Points, in no order, along strands that fork, close into loops and pass close to each other.
Two points are linked if the straight distance between their rows is under 49.1. Some points are linked to none.
q_905: [-13  -8  -8   0   1 -25  -4  12   0   5 -12  -1   4  -4   5   6 -15 -14
  -2 -11 -10  -1  15 -19   9  12   0 -12  -6   3   6  -1  -7  -1  -4   3]
q_337: [  2   4  12  19  -2  12  -3  -8  -8 -12   2   3  -6   3  -3  21   6  13
   6   3  15   4 -16   7  -9 -23  14   1  -4 -12 -13   3   7  23  12  -4]
q_655: [  5  -7   6  -7  13  -8  11  14  -4 -13   7   7  13   4 -13 -20   3  15
  30  -2  -6 -14 -13 -11  -9 -13  28   8  -7 -16 -24   8  -7  15  -7  -7]
q_9: [ -2  17  10  -5  10  12 -22  -2  -4  -8  15   6   7  -2  -9  20   9   3
 -16  -6  13   0   1   3   8 -12   8   2  -2 -20  -5   0  11  17  -6  -2]
q_519: [ -4  13  -9 -11   5 -15   3  -8   0   2  15   8   8  17  -3   0  12  12
  -7   9  -2  -6   9   6   0   1 -19  -9 -16   4  10   6   1  -6  -6  17]
q_272: [ -4   1 -20  -2   4 -16   7  -5   0  13  -3  24  -5  16   3  17  15   1
  -7  -6 -18  -9  15  18   6  -5 -10 -13 -11  22  12   5  -6 -14  -1   5]
q_196: [ -2 -15   5 -10  13   8   2  -3  -5   6  13   8   2  10 -14   2   5  20
   1 -18   5   3 -11   0  -8  -7  29   1  -6  -8 -20  -9   4  11   4 -10]
q_997: [ -6   4 -18 -10   7 -11  -8  -2  -3  11  -6  10  -9   7   1   8   0  -8
 -12  -4 -13  -7  18  14   7   6 -21 -13  -2  22  13   7  -2 -20  -8   6]
q_642: [ -1   7   9 -10  10  15 -21  -2  -2  -1  11   4  -1  -1 -10  18   2   5
  -7   0  12 -10  -1  11  -4 -23  22  12   1 -17 -12   3  -4  20  -8  -9]
q_399: [ -7  -2 -18  -7  13  -2   2 -10   0  19   8  24   3  19   1  12  20  12
 -12 -18 -12  -2  15  12   3 -12  -9 -14 -11  14   7  -3  -4   0  -3   3]
q_963: [-13  -9  -3 -12   2 -12  -3   6  -4   7   2   3   4   5  -1  -5 -11  -3
  -5 -14 -10  11   9 -11  -2  14   4  -9  -6   2   1  -1   2 -10   0   2]
q_816: [  7  -4  10 -14   5  13   4  -7  -7  10  15   8  -7  13  -9   1   7  21
   2  -2   0   0 -10  21 -13  -8  15   2  -2  -1 -16   3   4   5   6  -5]
q_749: [ -8 -11 -14  -4  15   2  -4   1   3  20   4   5   2  -4  -1   5  -2   9
  -3 -15   8 -11   3   1   1 -13  20   3  -5  10  -2  -3 -17  15  -6 -12]
q_14: [  3   3  14 -23   2   8 -15   0  -5  -2  15  -2  -2  10 -11 -15  -9   7
  -5  -1  -9   9  -6  -1  -9  10   3   7  -6 -18 -10  -2  19 -13  -1   4]
q_94: [ -4  -4   1  22   5   3   1  12  10 -12   5   4  20 -14  10  12   3   9
   6 -11  11   7 -12 -16  13  -9  17  -7  -2 -23  -6 -11   1  19   4 -15]
q_996: [  1  -2   7   1   4 -15  12   8   4 -16  -6  -4  10   2  -3 -15  -6   8
  28   1  -1   1 -14 -11  -7  -8  15   9  -8 -12 -14  11  -5   7  -3  -7]
q_762: [-12  -7 -18  12   2  25  -5  -9   0  14   0   6   0  -1   9  12  17   8
 -18 -26   7  16  -7  -1   7 -20   0 -10  -2   7   7 -11   8   6  12   1]
q_840: [  7   3  13  12  -8   4  10   3   4 -14 -10   1  10  -8   8  -7  -5   5
  23   9   0   4  -7  -2 -13 -12  13  24   2 -19  -6   7 -12   8   4 -18]
q_921: [  8   7  18 -15  18   6 -17   6  -6 -18  12   7   6   3 -17   7  -3   0
  10  -3   4  -8   0   1 -12 -14  23  16  -5 -23 -25   5  -1  17 -15 -18]
q_764: [ 14   9  20   2 -15   9  -1  -8  -5 -19  -1 -12   2   4 -12   1  -5  -5
  11  22   3  -9  -1  12 -15 -13  12  15  13 -23 -19  14   4   8   8  -7]
q_225: [  7   3  16 -24   0  12 -18   0  -3  -6  11   7  -7   2  -1 -10 -14  -4
   0   5 -10  -2  -7  15 -12   1   3  16   3 -14  -8  13   2  -8  -4  -9]
q_501: [ -8  -8  -9 -12  -6 -24   4  23  -4   6   1  -4  13   7  -2 -18 -12   6
   5   4 -15  -3   6 -32   0   5   2 -20 -13 -11  -6  -4  10  -7  -5  23]
q_549: [ -6  -1   6  16  -9  12   8  -8   2  -2 -13   4  -2  -5  15   6   4   9
   0  -5   5  18 -14   0  -4  -1   5   4   9  -5   1  -6   0   4  14  -7]
q_629: [-11  -9 -11  18   0  30  -7  -2   0  11   2   6  -3  -6   8  12   8  21
 -11 -14   9  10 -13  -4  -1 -24  19  -7   2  -8  -5 -13   2  16  15  -9]
q_233: [-11   0  -3 -22  13 -29  -7  19  -8  -2   6  13   9   5  -5 -16  -8   4
   5  -2 -20  -5  15  -9  -2   2  11 -10  -5 -11 -12   9   0  -4 -18  -4]
q_720: [  5   4  15  -5 -11  11  -3   3  -2 -13   9  -6  12   1 -14 -14  -6   7
   1   3   1   2 -14 -18  -4   2  18  12   9 -30 -22 -10  14   5   8   5]
q_812: [ 20  10  26   1  -4  -2   1  -9  -8 -19  11   2  -8  -7  -3   6  -6 -16
   8  11   6  -9   2  22  -5  15 -13   6  -2  -6   6  11   9   6   0  -5]
q_864: [ -8 -12  -9  13   7  14   3   8   4   8   6   6  12  -6   8   8   6  20
  -4 -20   6  10 -13 -14   5 -10  21 -15  -3 -11  -9 -16   5  14   6 -13]
q_640: [ -1   7   4 -10   0 -18  21   0  -8  -4   2   2   6  14 -10 -16   2  10
  12   2  -9   4  -4  -2  -2   3   9  -9  -1   4 -14   8  10  -5   1   7]
q_345: [  5   8  10 -15   9 -22   0   4  -6  -5   1  13  -8   3   1 -13  -8  -5
  10   2 -23   3   1  15  -4  -1  -6  -5   2  12  -9  17   1 -11 -11  -7]
q_324: [ 17   0  14  10 -17   7   3  -9  -2 -12   1  -9 -14 -12   4  10  -5 -12
   1  16  11 -15  -7  29  -5  18 -20  -2   8   2   6   7   6   3  13  -8]
q_919: [ -5   3  -6  -1   3   8 -15   4   1   6   1 -11  -2  -7  -8  -6 -20  -2
  -8  -3   1  -2  -8  -7  -6  -1 -12   0   4   4   4  -3  -4  -9   0  13]
q_706: [ -4  -8 -10  16 -13  23  -6 -14   3   1  -8 -10 -13  -4  11  18  14 -19
 -15  -6  19   7   1  14  18   3 -17   3   8  17  24  -7   4  -4  11   0]
q_176: [  8   1 -11   6 -11 -20   8  -6   2   2  -9  -9 -13  -3  -5   0  -1 -16
   0  20  -5 -15   5   6  11  13 -27  -9   0  26  15  -2   2 -19   0  11]
q_729: [  9   1  10 -12  -5  -7  -5  -6  -4  10  12  -9 -11  -3  -7 -25  -6 -12
 -16  14  -4   1   9 -12   0  17 -19   0   2  -2   5  -5   9  -8 -12  27]
q_856: [ -9  -5   0 -14   4  17 -16   1   4   4  -3 -10  -2   0   5   2  -7 -18
 -14 -11   3   7   6   2   4   9   5   9  13   5   2   1  -5  -7  -2 -16]
q_820: [ -4   2  -8  28  -7  -8  14 -16   3  -7 -13   6  -2  -5   9  15  15   2
   9   5   8   1   0  11  12   1  -6   4  -4  14  21   0  -8  -1  11  -9]
q_69: [ 11  -7  12   4 -13  -6   4  -6  -3   8   1  -5 -15  -8   6 -23  -5 -15
  -3  15  -7  -4  -6  -2   3  16 -26   7   9  -3  17  -3  -2  -3  -1  20]
q_369: [ 18  -3  17   9 -19   4   1  -8   0  -5  -6 -13 -20 -14  -1 -18 -18 -15
   0  18  -1  -9 -12   2  -5   7 -17  13  16 -11  -1   5   5  -1   3  11]
q_677: [ -6   4   2  -4  12 -18   4  23   5 -15   6  -6  23   3  -3  -2   8   6
   8  -1   7 -10  -4 -28  16   9   4 -20 -12 -18  -9   1   5  15  -9  16]
q_862: [ -7   4  -3   6   5 -15   7   7   3   0   1  10  14   3   4   2   4  12
   7  -6  -1   1  -8  -8   3  -6   6  -6 -11  -5   6   1  -7   9   1   4]
q_510: [-14 -14 -18 -11   2   3  -3   4  -5  20   0   6   2  16   5  -1  -5   5
  -8 -16 -15   8  16  -3  -6   4  -3 -16 -10  10   5   0  -3 -16   5   8]
q_65: [  8   8  16 -17   3 -26  -5  -1  -6 -20   6 -11   3  -5 -12 -28  -9 -10
   1  12  -2  -4  13 -16   6  15  -3   8   2 -13 -12  15   8   3 -28   3]
q_689: [ -6 -17  -7 -16  13  -1  -7   8   1   2  12   6   6   1 -13  -6  -9   8
   0 -15  -1  -9  -1  -6  -7  -2  26   5  -6  -4 -15   0 -13   9  -8 -18]
q_916: [ 18  14   8 -16   0   3  -3  -1   6  -2   0   1 -14  -1   9   4   2 -15
  -1   7  -9  -1  -5  30   2   7 -16  -2   7  16  -1  11   9 -12  -3 -12]
q_554: [ 11  -2   8  -5   6   6  -8   6  -1 -11   6  10   6  -6 -12  -8 -10   1
  15   5  -3 -22  -5   3 -13 -21  23  25   7 -20 -21   7 -15  17  -4 -21]
q_550: [ -5 -18   7  -5   2  20  -6   1  -2   0   8  11   1   5  -2   1  -3   6
   1 -23  -4  12 -10   1  -7   5  25  11   0 -13 -12  -8   0  -1  13 -18]
q_900: [  1   2  -2  16  14  12  -8 -11   1  12 -10  12  -9  -8   5  24  12  -4
   4  -5   2 -14   0  30  14 -15   6  17   3  11  10   3 -15  12   6 -20]
q_381: [  6   3  23   8   6   2   1   2 -19 -31  18   5  14   3  -8  -6  -2   4
  16  -3   7   2  -9  -6  -4   0  13  10  -6 -29  -5   0   7  16   3   3]
q_855: [  7  -1  10  16 -12  15  10 -15   3  -7 -13   0 -10  -4  10  17   6   6
  14  11  12   2  -3  25 -13 -10   8  11   4   2  -2  11  -5  12  14 -25]
q_316: [  2  -2   1  20 -19  28   6  -9   5  -6 -31 -11 -20  -9  14   7   0   4
   1  16  13   1  -9   6  -9   3 -11   6  26   0   4  -4  -2  -3  15  -9]
q_904: [-11  -2 -31  11   1  -7  -1   3  -2  15  -4   8  10  11   4  13   9   0
 -13  -6 -13  -4  22 -10   6  -4 -22 -17 -10  18  20 -16  -7 -16   5  25]
q_801: [-11  -1 -10   3  13  -4   2  14   5  -5  21  -2  27   0   1   5  15  16
  -5  -4  14  -4   0 -17  21  -3   9 -22 -13 -14  -2  -8   3  17  -4   4]
q_506: [  9   1  10 -19  -5   1  -7  -7  -5   1  17  -5 -10   8  -6 -19 -11   2
 -10   8  -6   4   0   8  -9  20 -18  -5  -3  -5  -2   5  17 -15  -4  13]
q_364: [ 11   3  17  -2  13   5   5   4  -5  -4  10  14   5   1   6   7   6   2
  21  -5  -3   6   1  15  -9 -20  25  19 -13  -7  -3   7 -10  16  -7 -17]
q_219: [ -4   7   8 -22  13  -2  -7   0  -7   4  19  10   7  17  -8  -7   6  15
  -4  -9  -6   8   4   5  -6   5   1  -2 -11 -10  -6   3  11  -5  -8   1]
q_883: [ -9  -2  -3 -12  10  -6 -13   8  11   3  -4   2  10  -7   7   3  -9 -12
  -1 -13  -4   2  11  -2   9   5  11  11   0  -2   1   7 -16  -1  -9 -23]
q_918: [ -2  -6  -4   4  -2  12 -13   3  12  -5  -1  -9  12 -10  -1   9  -4   4
   4   2  11  -5  -7 -10  -5 -16  24  14   2 -20 -14  -4 -13  16   4 -22]
q_802: [ 10   6  17  -3  16  10   9   6  -8  -5  16  11   8   9  -1   5  22  15
  17  -5   2   7  -5   6  -1 -24  32  10 -16 -10 -14  -3   5  26  -4  -3]
q_445: [  1  -4   2  20 -17  -6  12 -17   1  -2   0   1 -10  -4  11   3  13  -4
  -3   9   9   6   0   1   8  12 -16   2  -6   5  25  -8  -2  -1   7  12]
q_266: [ 13   3  24   0  -8 -13   7  -7   4  -7  -2 -15  -8   1  -7 -12  -6 -13
   1   5   2  13  -9 -17   1  12  -3   5   5  -7 -11  -4  15   4   1  12]
q_535: [ -9  -3 -11  11 -11   4  13   8   0   2  -5  -8  10  -6  -5 -19  -8  19
   3   4   4   2  -9 -27  -9   0  -1  -7   3  -7   1 -11   4  -2   4  16]
q_342: [  8  10  27   6  -2   9  -6 -11 -12 -20  12   5   2  -5   2  18   4 -16
   1  -2  11   8  12  21   3   4   1  11   1 -10   8   6   3  10   2 -10]
q_821: [  3  -8  -1   1   2   5   3  -4   3   4 -13  -5 -10  -3  -2  -4 -12  -1
   7  -3  -2   0 -11   6 -13  -9  12  11  16   8 -17   5 -15   2   4 -18]
q_822: [ -8 -11  -6   4   7  -1   7  -4   2  14 -12  20 -10   8  12  10   5   4
   4 -21 -12  10  -4  10  -2  -2   9  -6  -6  16   3   5  -8  -2   6  -4]
q_894: [ 12  18  19 -23  10 -11 -11  -3  -7 -16   5   0  -8   2 -13  -4  -2  -6
  -6   7   0   7   8  14  -3  10  -6   1   1  -4 -13  15  20  -4 -21  -6]
q_230: [  1 -14  -2  12 -15 -14  10   5  -2  10 -11  -8 -12 -13   8 -30 -10  -8
   2   9 -14  -3   5 -20   1  12 -18   0  11   2  16  -7  -6 -10  -4  25]
q_295: [  4   6   8  12  15  10   5  11  -3 -12  10   7  16  -3   6   7  19  15
  21   4  10  -3  -9  -4   2 -28  32   8  -7 -16 -15  -1  -6  34  -1  -9]
q_645: [  9   3  11  14 -26  17   5  -8   2  -4 -17 -11 -19  -7   6  -5  -9   6
   1  19   8  -1 -16   0 -14   1 -14   6  18  -8   1  -3   9  -3   8   9]
q_434: [  3 -12  -1   2 -13   1   0   8   8  -7  -5 -13  12 -13  -7 -26 -18  -8
   4   2  -2  -3  -4 -29  -6   5   9  12  18 -12 -13  -8  -6  -4   1 -11]
q_898: [ -4 -15   3  15 -16   7   1   4   3  -4 -14  -7  -2 -15  11 -20 -15  -6
   4   0   1   2  -6 -20  -5  12  -3  14  15 -13   5  -8 -12  -1   7  -3]
q_442: [  6   0 -17   7  -3  15   4 -12  11  12 -10   1 -15  -1   0  21  16   4
  -1  11   7 -11  -8  25   3 -13  -7   3  -2  28  11  -1  -5  -7   6  -8]
q_814: [ -2   6   3  -8  -5  24  -6  -6   1   8   4  -9   1   6  -3   7   2   3
 -16  -5   7  14  -9   0  -3  -7   7  -2   5  -3  -8  -9  15  -4   8   7]
q_188: [ -3   0  -4  14  -7 -27  13  -7  -6  -1   5   2   2   5  -3   0  16  -1
 -10   8   5  -3  11 -23  11  10 -13 -13 -10   5  15 -13   4   6   1  31]
q_815: [ -7  -7 -14  12   0  15  11  -4   5  10 -21  13 -14   9  23   6  10  -1
   1 -11  -7   8  -6  15   3   6  -6  -2  10  21  13   3  -9 -11  12  -5]
q_149: [ 10   2  -1   6 -14  18   5 -11  13   1 -12  -6 -12  -3   8  24  14   0
   7  14  10  -6  -5  31  -2  -9  -4   3   1  14   2   8  -1  -1  12 -19]
q_300: [ -9  -2 -14 -21  15 -17   3  25   2  11   8  10  18   8  -6  -7   0  18
   4  -8 -12  -8   7 -17   0  -3  19 -19  -9  -6 -15  -4   0   0 -12   2]
q_229: [ -1   8 -11 -12   5  -8  -2   0  -7   9   3  -2  -7  10  -9  -4  -6  -3
 -13   5 -12  -5  15   4  -7   7 -26 -19   1  20   2   0   9 -20  -5  17]
q_951: [ -9  -5 -14  21 -11  16   3   4   4   3 -15 -15   1 -13   6  -1  -7  11
  -2   0  16  10  -7 -26  -6  -2   1  -2   6   6  10 -15  -2  -4   7   8]
q_172: [  2   3   3   4   0   3   4 -13   1  -5  11  12  -3   8   2  17  14   6
   1  -6   9   5  -7  22   0 -10  -2   0 -17   7   9   8   2   6   2  -5]
q_312: [ -3   9  13   1  -1  19 -16 -10  -6  -3  11   6   0  -4   4  17   6  -8
 -15   0   8   1   3  20   6  -3   0  10   7 -12   7   3   0   6   6  -5]
q_500: [ -6 -10 -12  15   4   5   3   6  10   8 -19   3  -1 -11   6   0 -11  11
  11 -10  -1  -3 -14 -11  -9  -7  14   4   6   1  -7  -4 -21   7   5 -16]
q_398: [ -6  -5 -23  18 -10  -6   6   1  -4  10 -13  -1  -4   3   5   6   1  -7
  -8   0  -6  -1  21 -21   3   2 -19 -14  -5  24  23 -21  -2 -20   5  33]
q_638: [ -3  -5   6   7  -6  -7  -4   3   1   2  17  -4  12   5   6  -7   5  11
  -7  -3   6  10  -5 -23   5   9  -8  -8 -18 -22   9 -14   7   6   1  22]
q_548: [  1  -2   6 -23   2  22 -22   2   5   5   3  -2 -13   3   9   1  -6 -11
  -6   0  -1   4   0  23  -5   0   3  13   8  -1  -2  12  -4  -9  -4 -15]
q_907: [ 12  -1   6  -5  -5   0   2  -5  -2  -5  -8 -13  -9  -7  -7 -14 -18 -10
   8   9  -9  -5 -11  14 -11   0  -5   3  20   8 -20  14  -1  -7   5 -18]
q_382: [ 11  11   4  12  -6 -19   5 -10   2  -4 -11  -9  -6 -11 -11   0   0 -13
   7  22   1 -17  -2  10  13   6 -25   7   8  14  12   1  -2  -4   1   3]
q_366: [ 10  19   9 -22   8  -5  -4  -7   3  -3   8   8  -9   8  -2   7   9  -3
 -12   5  -1   7   6  19   1   9 -13  -6  -6   8   0  10  18 -12 -17  -1]
q_269: [  9 -15 -10  13 -21  11  15  -5   0   6 -12  -8 -26  -6  12  -7   5 -10
  -1  14   6  -5   2   4   0  23 -29  -6   9  22  26 -10  -2 -18   7  16]
q_926: [-12  -2 -25  -6  14 -13  -1  20   0  20   3  14  17   7   0  11   2  11
  -6 -14  -9  -9  14 -15   4  -5   3 -26 -11   0  -1  -8  -4   4  -4  10]
q_682: [ 12   4  16   5  -2  15   6  -8   4  -2  -3   3  -2   1   9  18  10  -3
  17   7   4   2   5  29  -9 -21  20  19  -1  -1  -6  11  -8  14   3 -21]
q_436: [ 13   9   9  -5 -13  10  10  -6  -3  -3   1  -4  -6  -3  -8  -5  -5   4
   7  19  -1 -13 -14  23 -16  -7   3   4  14  -4 -13  13   4   0   9  -4]
q_614: [  8   6   9  -3 -14 -12  22  -7   4  -4   4   5  -1   8   7  -7  10  -6
   2  10 -10  12  -1  12   2  13  -9  -3  -2  11   6   3  11 -16   4   5]
q_517: [ -7   3 -20   7   4   7   0  -1   1  15  -3  -2  -2  -1  -4   0  -5  15
  -5   0   2  -4 -10  -1  -9 -13 -11  -5  -3  13   8  -5  -7  -5   6  14]
q_104: [  3   9  11  -7  -7   5   5  -9   3  -2   0 -20   2   1  -9  -3  -4  -8
  -8   8   6  13  -5  -7   1   3   6   3  13  -1 -10  -4  13  -2   5   4]
q_805: [  8  17   2  16  -9  -2   7 -12   3  -9  -6  -9  -3  -2 -10   9   8  -1
   0  24  11 -12 -11   8   7  -5 -10   8   5   5   8  -2   3   2   5   8]
q_339: [-12  10 -10 -26  10 -31  -8  11  -9   3  -2  14  -2  14  -2   0   1   5
  -7   3 -19  -2  25  -4  -1   1  -5 -17 -14   1  -4   8   6  -9 -16   9]
q_831: [  3 -10   3  16 -12   1   0  -4   6   4 -20 -20  -6 -17  10 -16  -9 -17
   6  11   4  -2   4 -11   4  14 -14  22  17  -2  10  -5 -18  -2   4  -5]
q_24: [ -5   3   3 -12  23 -11  -3   2  -2   2  15  15   3  12  -4  12  18  16
   5 -12   4  -3   3   8  -1 -18  12   0 -29  -3  -1   8  -1  20 -21   0]
q_695: [-11 -14 -23   7   3   7   3  16  12  14 -15  -5   8 -10   6   2 -14   3
   5 -18  -2   5   0 -21  -3  -1  14 -10   2   6  -2  -8 -13  -5   2  -9]
q_388: [ -6   7 -18  -1   1 -14  -1   4  -1   4   8  -4  11   9  -7   5  11   1
 -15   3   2   1  18 -31   7   3 -16 -20 -14   4   8 -17  10  -2  -6  35]
q_988: [  3  -7  -2 -20  13   4   0  -4  -7  18  11  11 -12  10  -5  -9  -6  12
  -5  -5 -12  -7  -5  21 -15  -2   0  -7   1  13 -10   7  -3  -6  -2  -3]
q_536: [ 10   9  19   8 -13  -1   5  -5  -1 -18   2 -11   8  -5  -2  -6  -3  -6
  13  19   9  -3  -1   1  -4  -4   2  21   3 -18  -1   9  -2  10   4  -1]
q_280: [ -9  -6 -13  18 -11  35  -1 -11   1   4 -21 -11 -12  -8   9  14   5   4
  -4   3  17   6  -1  12   0 -10   3   3  20  10   3  -5  -7   0  19 -12]
q_110: [ 1 11  1 -4 -7 -7 21 -9  2  1 -4 -4  2  9 -6 -5  7  6  0  8 -2 12 -9  0
 -3  3 -3 -5  2 13 -5 -2 13 -8  5  8]
q_235: [ -2   1 -24   8  -2   7   5  -7   5  11  -8   1 -14   7  -1  12   5   9
  -3   8   1 -11  -7  11  -5  -8 -24  -6  -9  26  17  -4  -7 -16   5   9]
q_932: [  3   2   0 -13   6  -4  -1   1   5   7 -12   2 -14   3   9   0  -4 -14
   2  -2 -14   5   2  20   3   1  -4  -4   9  25  -4  15  -4 -14  -6 -14]
q_304: [ -9 -10 -17  15  -7  12   3  10  -2  12 -11  -7  -5  -3   9  -3  -8  -1
  -4 -13   3  12   8 -23  -7   5 -10 -11  -1  16  14 -17  -2 -15   8  22]
q_497: [ -5  -2  -3  -7   5   4  -8  10   4  -2  10 -12  18  -4 -14  -3  -9  -1
 -11  -9   9   3   0 -27   6  12  12 -11   0 -14  -8 -15   9   4  -6   3]
q_409: [  2  -8  -9  -1 -13  -4   7  -3  -5   6  -1 -13 -14   3   1  -3  -7 -12
  -6   8  -1   0   8   1  -3  16 -26 -13  -1  24  16  -3   3 -20   4  18]
q_887: [ -7   4  -4  11   3 -16   3  -4   6   0 -11   9   5  -4   9  11   8  -8
   8  -1  -3  -3   8  10  19   3  -4   8  -7  14  20   6 -14  -4   2 -10]
q_807: [ -4  13  11 -16  21 -16  -8   6  -4 -17   8   1   7  10  -8   9  10   4
  11  -6   9   3   0  -5   5  -4  10   0 -21  -5  -8  14   6  13 -17   1]
q_167: [ -6 -15 -10  -8   2  13   2  -3  -7  14   5   6  -7  15   3 -10  -7  10
  -4 -12  -9   3  -2  13 -17  10  -9 -11   0   9   0   1  -3 -15  11   1]
q_927: [  5  -3 -16   9  -6   0  10   0   6   4 -12  10 -17   8  17   8  12 -16
  -2   1 -12  -2  -2  19  10  12 -22  -8   4  28  17   1  -4 -26   7   1]
q_766: [  0  18   1 -26  20  -6  -8  -5   2   8   9  15  -2  12  -5   5  17  11
 -13  -6  -5   7  14  14  -4  -3  -4  -3 -11   2  -3  10  12  -6 -23  -4]
q_742: [ -3   0  -4   7  -8  13  -1  -3   3   6  -8  -8  -6  -7   6  -4  -4  -3
   0  15   4  -8  -4  21   0   5 -13   9  11   8  15   5 -10  -9  10  -5]
q_20: [  1   4   5   6  10 -11  -2  -3   3  -2  -8   3   8  -8   9   6  -4 -17
  12  -5  -4   1   9  13   8   0   1  19   3   4   4  13 -19   2  -1 -22]
q_961: [  8  15  12  27 -11   3   7 -15   1 -19  -2   1  -2  -6   6  20  17   1
   1  15  13  10 -11   5   9 -10  -1   8  -2  -6   8  -6  10  13  10   4]
q_450: [ -1  14   3 -15   0 -38   3   4  -4  -7  -1   2   1   8  -4  -7   2  -8
  -3  13 -12  -2  18 -10  11  10  -9  -8  -4   5   0   7   8  -6 -16  15]
q_598: [  3   5  19   4   4  -2   1  -4  -7 -12   5  10  11  -7   5  -1  -5 -15
   5  -7  -4   9   7   9   3  11   5  15   9  -7   2   6  -8   3   2 -13]
q_60: [  3  17  20 -17  14 -16  -5   9  -5 -28   8  -5   7   7 -12 -14  -1  -1
  15   3   2  -1   2 -10   1   4   9   8 -12 -16 -14  16  10   7 -19   5]
q_186: [  7  -3   2 -11  -6  -3 -10   0  -5  -2  -6 -16  -7  -8  -7 -29 -25 -15
   0   6 -13  -1  -5  -3  -5   0  -7   4  21   3 -12   9   2 -15  -5  -5]
q_993: [  0  -9  -6   2  18  -1  -5  -9   1  20  -5  12  -9  -8   0  12   7   5
   1 -13   4 -14   6  20   7 -15  14  14  -5  17   5   4 -19  17  -8 -14]
q_273: [ -4  -5  -1  13  -5 -25   2   4   6   0  -9 -14   3 -11   1  -4  -8 -13
   2   2   4  -2   4 -23  13  14  -5   0   1  -1  10  -7  -9   6  -1   6]
q_876: [ 15  -4  -3   9 -15  11   8   3   8  -1 -11  -3 -24   0  22   2   5 -15
   1  10  -2  -4 -13  19   4  20 -30  -6   8  21  16   0   1 -17   8   2]
q_207: [  3  -3  13  20  -6 -19   7   4   2 -14   2  -8  12 -12   0  -8  -1  -4
   9   4  11  -5  -4 -24  12  10   2   6   0 -20   5  -6  -5  18   0   7]
q_562: [-11  -7 -22  -9  12   6  -8  22   4  16   5   1  20  -8  -3   6  -6  -2
 -12 -21  -2   0  20 -20   6   2   6 -23  -3   1   2 -12   1  -7  -8  -1]
q_752: [-15   4 -25   3   3 -21   4   6   0   5   0  10  14  16  -1  19  15   5
 -11  -5  -6  -7  17 -17  10  -9 -10 -21 -17   5   9 -10   2  -1  -1  22]
q_71: [ -3 -10  -7  -2 -13 -15   5  16  -3   6  -6 -11   5 -11   0 -29 -17  -7
   0   6 -15  -3  10 -30  -1   8  -4  -9   4   0   2  -7  -1 -11  -6  21]
q_558: [ -9  -3  -5  17 -14  19  -5 -11   6   3 -14 -19   1 -12  10  16   9 -13
 -10   2  19   9   6   4  17  -4  -1  12  12   4  10  -5  -3   3  14 -12]
q_373: [-11  -4 -11   3   0  20  -7  -6  -2  12   4  -5   2   2   2   9   2  -5
 -21 -22   9  16   2  -5   6  -3  -8  -9   4   9  10 -10  12  -4   7  10]
q_413: [ -2  -7  -8  -7   3  -3  -3  17   5  -6   7  -5  21  -9 -13 -14 -21  -4
   2  -4  -2  -8  -4 -24   1   6  10  -3   9 -15 -13  -9  -6   3  -5  -7]
q_848: [  1  -2   5  -6   3 -22   3  20   3  -6   4 -11  14   7  -9 -16   0   2
   6   1   0   0  -3 -39  12  15   5 -17  -9 -19  -8  -7  15   6  -8  28]
q_271: [ -4   3   7 -15   4 -15 -16   1  -2 -10   2  -8  -2  -9  -8 -19 -20 -14
  -7   4  -7  -3  10  -7   0  11  -4   8  11  -5  -7   9  -3  -8 -17 -11]
q_389: [-12  -4 -11  -8   8  15 -16   8  -1  10  12  -3  15  -6  -4   6  -2   1
 -22 -23  10  10  11 -17   7   2   2 -13   0  -5   2 -13   9   0  -6   3]

A tip is a point with one link. Name the tips that can be reached along the links from each point below, in the order of the rows.
q_442 | q_919, q_295
q_409 | q_399, q_822, q_961
q_186 | q_655, q_24, q_695
q_993 | q_550, q_900, q_207

A fork is a point with three links, a tip a point with one. Leave the first point through the second and follow the links. Name the first fork or tip that comes.
q_207; q_273 | q_196
q_295; q_802 | q_919
q_517; q_235 | q_295

A piece is two or more points that can be reached from each other along the links. Count, over all rows, the pieces, the separate loops (a circle has one, a figure eight two, a Y none), the forks (points with three links) and the tips (points with one).
pieces | 6
loops | 0
forks | 14
tips | 26
